A landscape with many valleys, sampled at points; each row gives a point and its height.
A ball rolls from a point to the lowest of its 6 nearest points, and stops where none of them is lower. Distance is the straight distance between rows; heights are no part of it.
J125 h=552: [119,169,135,127,161,78,136,159,124,119,131,160,147,126,157,136,134,145,106,140,154,134,121]
J349 h=292: [134,137,116,142,126,118,142,105,137,158,101,121,117,124,116,136,151,152,132,159,104,115,133]
J50 h=360: [130,77,169,141,74,142,126,146,92,116,183,104,120,133,138,99,116,96,128,92,92,118,168]
J389 h=264: [122,128,129,161,142,122,146,114,137,162,84,116,129,93,109,141,148,137,116,167,105,94,85]
J57 h=316: [126,200,138,138,167,108,135,164,137,121,114,154,145,132,150,165,119,139,148,132,129,126,124]
J385 h=169: [133,186,159,118,146,107,114,188,128,134,140,167,136,111,136,154,139,152,126,145,99,117,128]
J680 h=348: [94,158,98,176,161,130,131,95,137,117,70,91,147,115,148,138,113,118,159,135,113,109,98]
J111 h=353: [122,95,126,130,100,148,143,125,124,120,155,117,106,142,99,90,123,104,127,107,110,124,160]
J762 h=490: [145,158,128,117,151,153,129,111,154,122,99,124,128,151,140,152,109,118,132,125,133,145,162]
J830 h=513: [166,128,121,86,119,134,120,124,140,135,140,125,125,147,116,125,126,126,122,121,130,137,168]
J468 h=105: [143,183,147,117,174,88,137,166,122,128,147,164,167,109,149,142,129,136,102,155,127,119,133]
J177 h=246: [108,113,125,152,140,158,114,147,147,141,103,139,91,121,110,146,149,143,134,144,122,124,108]
J572 h=92: [122,104,112,137,118,117,166,85,162,145,109,116,149,110,111,124,134,102,99,125,160,122,74]
J494 h=171: [143,114,147,98,122,156,94,116,99,103,125,126,105,141,136,135,99,118,125,99,125,148,144]
J548 h=362: [118,150,104,141,145,129,116,74,103,132,81,106,127,142,140,152,105,133,130,142,104,107,118]
J634 h=414: [84,152,123,160,157,126,130,141,140,131,100,138,127,132,137,158,138,148,167,141,129,127,100]
J240 h=498: [122,112,127,96,116,130,125,188,146,131,163,146,129,146,111,101,140,118,105,112,143,123,156]
J227 h=214: [142,144,140,108,152,114,105,174,135,130,138,163,127,121,143,151,116,139,104,139,142,143,133]
J457 h=623: [149,112,133,86,136,160,107,162,145,123,152,138,126,130,103,124,113,113,130,116,123,148,175]
J518 h=117: [154,112,146,84,127,104,92,149,94,127,150,150,128,131,169,135,116,129,80,111,157,134,139]
J366 h=282: [102,162,112,161,149,114,138,99,124,137,92,111,137,92,131,135,147,142,143,154,89,96,102]
J272 h=522: [92,165,117,142,142,94,129,155,138,120,129,154,130,149,134,152,145,150,166,120,137,122,116]
J221 h=150: [168,83,139,120,100,133,75,154,123,135,152,113,118,138,128,135,150,149,114,104,109,143,151]
J394 h=187: [131,109,115,131,109,138,130,114,144,140,138,123,107,138,102,115,151,129,129,134,122,126,139]
J37 h=436: [122,145,137,144,150,128,100,136,116,143,95,139,107,108,141,156,147,160,144,148,88,116,116]
J560 h=294: [135,80,158,111,84,140,123,205,123,112,183,133,136,125,137,97,124,91,106,88,115,119,169]
J717 h=144: [154,75,173,100,110,146,93,153,90,96,197,135,170,124,145,132,108,106,113,76,140,134,128]
J594 h=106: [148,120,113,142,155,118,131,160,114,122,131,151,141,108,190,113,132,137,75,183,166,118,112]
J330 h=286: [130,137,118,122,116,152,129,71,111,112,99,121,104,150,128,136,93,111,139,115,132,131,141]
J709 h=265: [118,105,148,86,126,139,145,141,105,103,152,161,139,141,122,102,111,99,116,108,135,142,158]
J539 h=731: [149,161,112,108,137,100,114,106,111,114,112,140,132,150,155,155,103,127,112,119,150,141,152]
J280 h=573: [107,173,112,148,135,95,151,127,151,133,134,116,147,121,135,121,142,159,191,133,120,125,112]
J568 h=263: [132,149,102,159,151,129,155,98,172,132,96,96,147,121,135,135,132,135,153,151,130,126,95]
J39 h=148: [128,117,96,155,122,127,164,98,173,134,122,99,138,127,99,114,139,125,142,152,152,131,99]
J40 h=257: [119,135,115,176,137,143,149,132,161,142,112,126,116,129,101,140,151,156,150,164,129,118,92]
J435 h=296: [169,92,139,98,87,158,120,129,87,115,174,105,147,138,107,89,91,113,147,99,84,143,166]
J778 h=87: [119,113,124,124,138,144,140,60,144,131,82,114,158,103,127,125,111,99,107,115,151,126,59]
J885 h=570: [135,146,114,124,109,79,144,164,148,140,153,146,127,153,130,133,168,158,124,141,128,122,153]
J452 h=108: [100,160,116,182,139,86,147,131,146,136,136,125,136,94,126,110,152,151,165,149,80,74,76]
J271 h=247: [87,117,116,134,113,104,135,140,118,130,134,138,93,158,134,138,167,142,126,119,130,118,119]
J563 h=328: [141,119,122,91,104,139,132,118,111,116,155,148,124,147,120,101,109,103,106,100,132,143,168]
J749 h=300: [96,206,156,157,151,129,125,143,141,113,142,138,143,95,128,112,142,145,200,136,94,98,92]
J491 h=289: [146,122,125,138,122,165,122,59,115,124,67,103,110,135,128,133,105,126,126,146,127,137,128]
J134 h=285: [148,141,132,125,114,84,130,180,145,143,144,165,125,153,144,139,162,150,101,129,118,126,132]
J184 h=50: [96,163,117,147,160,131,134,121,140,120,91,128,132,147,144,161,107,129,165,110,151,128,126]
J248 h=271: [139,133,92,140,127,95,158,90,139,132,122,102,128,135,109,127,149,135,126,148,127,119,131]
J867 h=123: [165,81,152,95,117,141,85,132,106,112,175,122,133,139,125,136,119,133,119,92,132,148,144]
J662 h=70: [168,113,142,86,123,137,79,107,90,109,144,131,124,132,141,139,98,116,109,92,145,157,147]
J110 h=122: [136,89,160,99,123,139,89,145,85,103,155,151,125,113,159,133,109,110,99,94,142,148,134]
J597 h=127: [148,86,145,123,113,169,148,70,132,139,111,108,138,105,100,105,121,101,101,140,142,122,109]
J247 h=412: [130,140,124,128,116,95,133,158,143,136,142,150,119,155,122,137,159,155,130,129,127,122,134]
J739 h=52: [175,96,127,95,130,131,86,175,106,130,165,138,150,105,143,125,133,123,72,130,164,140,128]
J318 h=646: [109,219,130,160,148,116,141,122,153,139,123,80,161,94,176,106,100,131,201,115,107,109,117]
J100 h=501: [121,135,110,94,112,99,122,87,102,119,119,123,112,158,132,132,123,138,121,106,125,123,164]
J999 h=248: [98,113,140,156,134,156,104,107,105,138,90,117,99,125,120,135,116,123,140,129,130,127,91]
J622 h=688: [149,138,112,82,131,129,135,137,141,135,161,151,151,151,109,121,104,118,115,135,169,153,164]
J929 h=518: [130,122,127,85,120,131,137,117,119,104,157,147,140,135,121,104,103,107,111,111,155,155,170]
J335 h=203: [152,70,151,110,152,165,104,181,91,96,151,133,157,90,151,103,83,102,99,124,152,152,132]
J902 h=373: [105,70,162,152,95,157,143,124,95,131,140,115,81,129,100,107,122,99,110,125,109,119,127]
J986 h=284: [115,161,113,156,156,102,151,93,142,134,108,93,186,72,145,118,146,119,148,161,103,96,68]
J651 h=163: [107,112,121,122,116,134,125,109,117,124,124,128,96,141,127,136,142,131,120,114,131,128,131]
J225 h=370: [120,77,165,141,88,154,150,92,87,121,155,111,119,123,100,97,100,88,112,121,96,128,128]
J410 h=202: [137,86,136,110,95,128,108,146,116,124,148,138,97,158,119,134,139,133,103,107,128,132,160]
J768 h=347: [117,116,102,150,105,109,153,101,125,145,111,109,100,161,120,131,146,136,120,139,113,98,134]
J983 h=317: [113,160,130,162,126,109,139,154,138,141,132,141,115,124,113,138,164,165,147,163,85,116,100]
J419 h=550: [80,210,122,157,163,106,124,149,127,119,132,121,155,104,155,140,130,134,194,120,101,107,104]
J493 h=155: [142,105,140,134,130,150,128,83,149,159,70,108,138,96,120,136,130,123,90,147,125,118,94]
J131 h=479: [131,179,121,117,153,119,141,129,138,139,110,126,143,134,138,147,122,143,150,139,118,136,153]
J899 h=139: [138,93,148,84,96,142,117,115,84,103,155,138,116,133,131,112,107,108,123,99,128,144,151]
J299 h=177: [129,91,140,143,111,173,130,88,119,135,104,111,108,113,113,124,123,119,118,138,131,134,105]
J341 h=714: [134,162,90,127,126,82,163,120,159,136,140,121,149,150,121,126,143,145,166,139,136,143,142]
J570 h=142: [124,112,119,91,142,112,128,160,123,124,153,167,132,144,133,113,130,122,96,127,171,139,151]
J311 h=276: [166,113,160,90,134,143,120,142,91,98,153,141,151,122,128,116,81,91,109,95,128,163,164]
J403 h=56: [129,102,134,137,115,145,114,134,120,146,125,123,94,140,109,137,149,139,126,139,120,131,132]
J746 h=467: [118,116,107,114,112,144,153,114,143,116,145,128,126,146,96,96,125,109,153,113,137,143,161]
J605 h=201: [124,107,129,171,104,144,136,152,160,154,140,127,101,131,86,117,152,128,102,131,123,121,121]
J676 h=512: [104,163,110,134,147,112,132,109,156,117,109,119,127,137,135,156,119,140,168,114,147,140,134]
J583 h=295: [109,122,137,121,137,158,116,121,121,114,104,135,110,138,124,141,118,125,146,122,135,142,141]
J492 h=73: [173,114,134,95,139,104,105,150,87,136,136,136,139,108,181,144,129,149,77,138,149,137,119]
J446 h=160: [112,102,126,139,121,162,145,88,139,107,103,122,115,132,111,119,128,112,141,131,149,133,117]
J79 h=723: [118,138,119,95,123,138,138,139,145,124,142,143,124,149,112,121,128,117,140,128,154,148,158]
J98 h=101: [102,104,119,160,128,139,160,105,166,137,107,114,128,111,93,121,143,114,136,128,158,121,85]
J688 h=61: [166,96,132,98,122,123,99,173,133,138,165,145,130,128,125,112,136,128,80,104,141,130,159]
J105 h=325: [102,125,118,156,137,128,113,110,99,146,92,123,111,119,121,140,139,141,130,143,105,106,109]
J546 h=185: [117,92,147,87,106,146,102,178,115,113,155,156,127,126,136,110,136,116,105,94,139,133,135]
J46 h=278: [120,126,118,178,97,112,155,134,143,151,128,120,103,142,109,129,168,134,113,142,125,117,132]
J51 h=212: [144,129,127,139,132,154,127,110,142,146,97,109,101,128,115,141,136,130,128,166,117,134,126]
J101 h=211: [148,140,142,114,145,145,99,177,141,138,124,155,118,141,123,149,134,143,130,146,134,145,128]
J506 h=135: [115,146,100,151,150,156,137,73,150,129,64,91,139,133,134,130,92,109,127,135,140,115,106]
J573 h=283: [119,174,125,168,131,83,157,124,164,139,130,103,153,85,139,110,144,156,192,155,106,117,89]
J715 h=252: [105,140,87,162,128,95,155,95,147,135,124,91,140,111,131,117,128,157,173,142,136,137,93]

Call two points neighbours if one is among the 6 nearest of the other. Go from one point of each pair to the other, from neighbour to neighbour, staying as low as possible. Name the highest point that can't be avoided.
J452, J662 | J366
J739, J778 | J651
J184, J468 | J583
J739, J468 | J594
J662, J739 | J518
J403, J468 | J221
